Points, in no order, along strands that fork, close into loops and pass close to each other.
In the rows, zero is written as 128.
Points whose rows are less than 58.7 apart are linked; no others are. Some points are linked to none.
J_812: [93, 77, 154, 134, 154, 168, 170, 106, 94]
J_32: [135, 163, 141, 112, 127, 110, 93, 126, 185]
J_262: [115, 173, 133, 110, 122, 90, 76, 113, 180]
J_850: [109, 157, 111, 154, 92, 68, 175, 158, 133]
J_183: [127, 162, 71, 157, 89, 59, 120, 146, 125]
J_422: [135, 143, 133, 90, 145, 212, 138, 107, 108]
J_506: [105, 198, 109, 142, 108, 59, 105, 136, 142]
J_146: [87, 204, 123, 123, 120, 59, 85, 109, 137]
J_679: [109, 89, 119, 110, 138, 183, 137, 143, 70]
J_906: [109, 113, 152, 84, 113, 124, 97, 165, 184]
J_154: [131, 130, 168, 86, 123, 141, 119, 165, 178]
J_556: [121, 72, 105, 151, 150, 149, 124, 135, 50]
J_175: [135, 160, 124, 170, 111, 84, 190, 152, 119]
J_133: [118, 63, 104, 142, 144, 163, 139, 99, 68]
J_997: [122, 111, 135, 142, 128, 92, 98, 88, 191]
J_163: [109, 65, 107, 138, 119, 92, 90, 158, 130]
J_807: [81, 106, 107, 128, 148, 187, 132, 152, 48]
J_492: [137, 75, 127, 129, 124, 119, 112, 122, 156]
J_987: [73, 151, 96, 139, 84, 51, 155, 139, 134]
J_767: [124, 74, 149, 122, 142, 166, 152, 107, 116]
J_176: [105, 86, 149, 95, 111, 128, 107, 185, 153]
J_491: [119, 116, 123, 94, 142, 212, 141, 99, 104]
J_699: [165, 158, 163, 92, 130, 158, 124, 153, 159]
J_689: [145, 91, 142, 125, 145, 171, 153, 90, 122]
J_775: [161, 172, 141, 88, 139, 199, 131, 126, 115]
J_691: [160, 159, 152, 143, 154, 152, 162, 90, 119]
J_977: [137, 155, 130, 170, 116, 103, 206, 144, 102]
J_68: [167, 107, 139, 138, 142, 148, 136, 85, 140]
J_478: [94, 102, 107, 104, 145, 209, 142, 108, 89]
J_680: [119, 83, 141, 105, 130, 163, 136, 163, 100]
J_76: [143, 57, 113, 122, 125, 148, 120, 127, 104]
J_918: [165, 171, 143, 163, 148, 131, 166, 101, 110]
J_733: [121, 83, 135, 129, 125, 106, 103, 115, 177]
J_53: [127, 65, 103, 139, 124, 109, 90, 173, 106]
J_240: [173, 175, 154, 97, 132, 179, 131, 142, 125]
J_743: [132, 171, 144, 134, 161, 188, 165, 72, 114]
J_752: [135, 186, 113, 144, 116, 73, 108, 145, 150]
J_642: [136, 66, 107, 139, 135, 134, 113, 158, 77]
J_261: [122, 87, 141, 98, 118, 146, 121, 179, 128]
J_516: [81, 184, 108, 137, 97, 49, 133, 143, 133]
J_153: [167, 183, 137, 135, 129, 125, 138, 148, 136]
J_341: [118, 117, 111, 102, 115, 100, 55, 101, 176]
J_993: [147, 178, 139, 169, 138, 127, 196, 119, 94]
J_227: [149, 175, 119, 160, 122, 84, 123, 126, 154]
J_87: [164, 158, 131, 158, 132, 99, 117, 108, 153]
J_870: [109, 184, 130, 129, 127, 76, 81, 95, 165]
J_651: [167, 133, 142, 141, 138, 121, 119, 101, 159]
J_338: [142, 58, 121, 133, 125, 130, 118, 122, 132]

A fork is a point with three links, a tip a point with one. Leave the first point through the second and follow the links. Name the first fork or tip that comes.
J_87, J_651 | J_812
J_32, J_262 | J_506
J_176, J_261 | J_679
J_76, J_338 | J_997
J_993, J_918 | J_743
J_492, J_338 | J_642
J_506, J_146 | J_32

A tip is a point with one link. Name the tips that can be reached along the links from each point below, in the order of the rows.
J_176 | J_807
J_146 | J_812, J_32, J_743
J_556 | J_133, J_997, J_163

Name the points in between on the shortest way along the links from the first point to the second, in order.
J_807, J_261 | J_679 > J_680
J_775, J_478 | J_422 > J_491
J_53, J_133 | J_642 > J_556
J_68, J_812 | J_689 > J_767
J_997, J_642 | J_733 > J_492 > J_338 > J_76
J_679, J_154 | J_680 > J_261 > J_176 > J_906
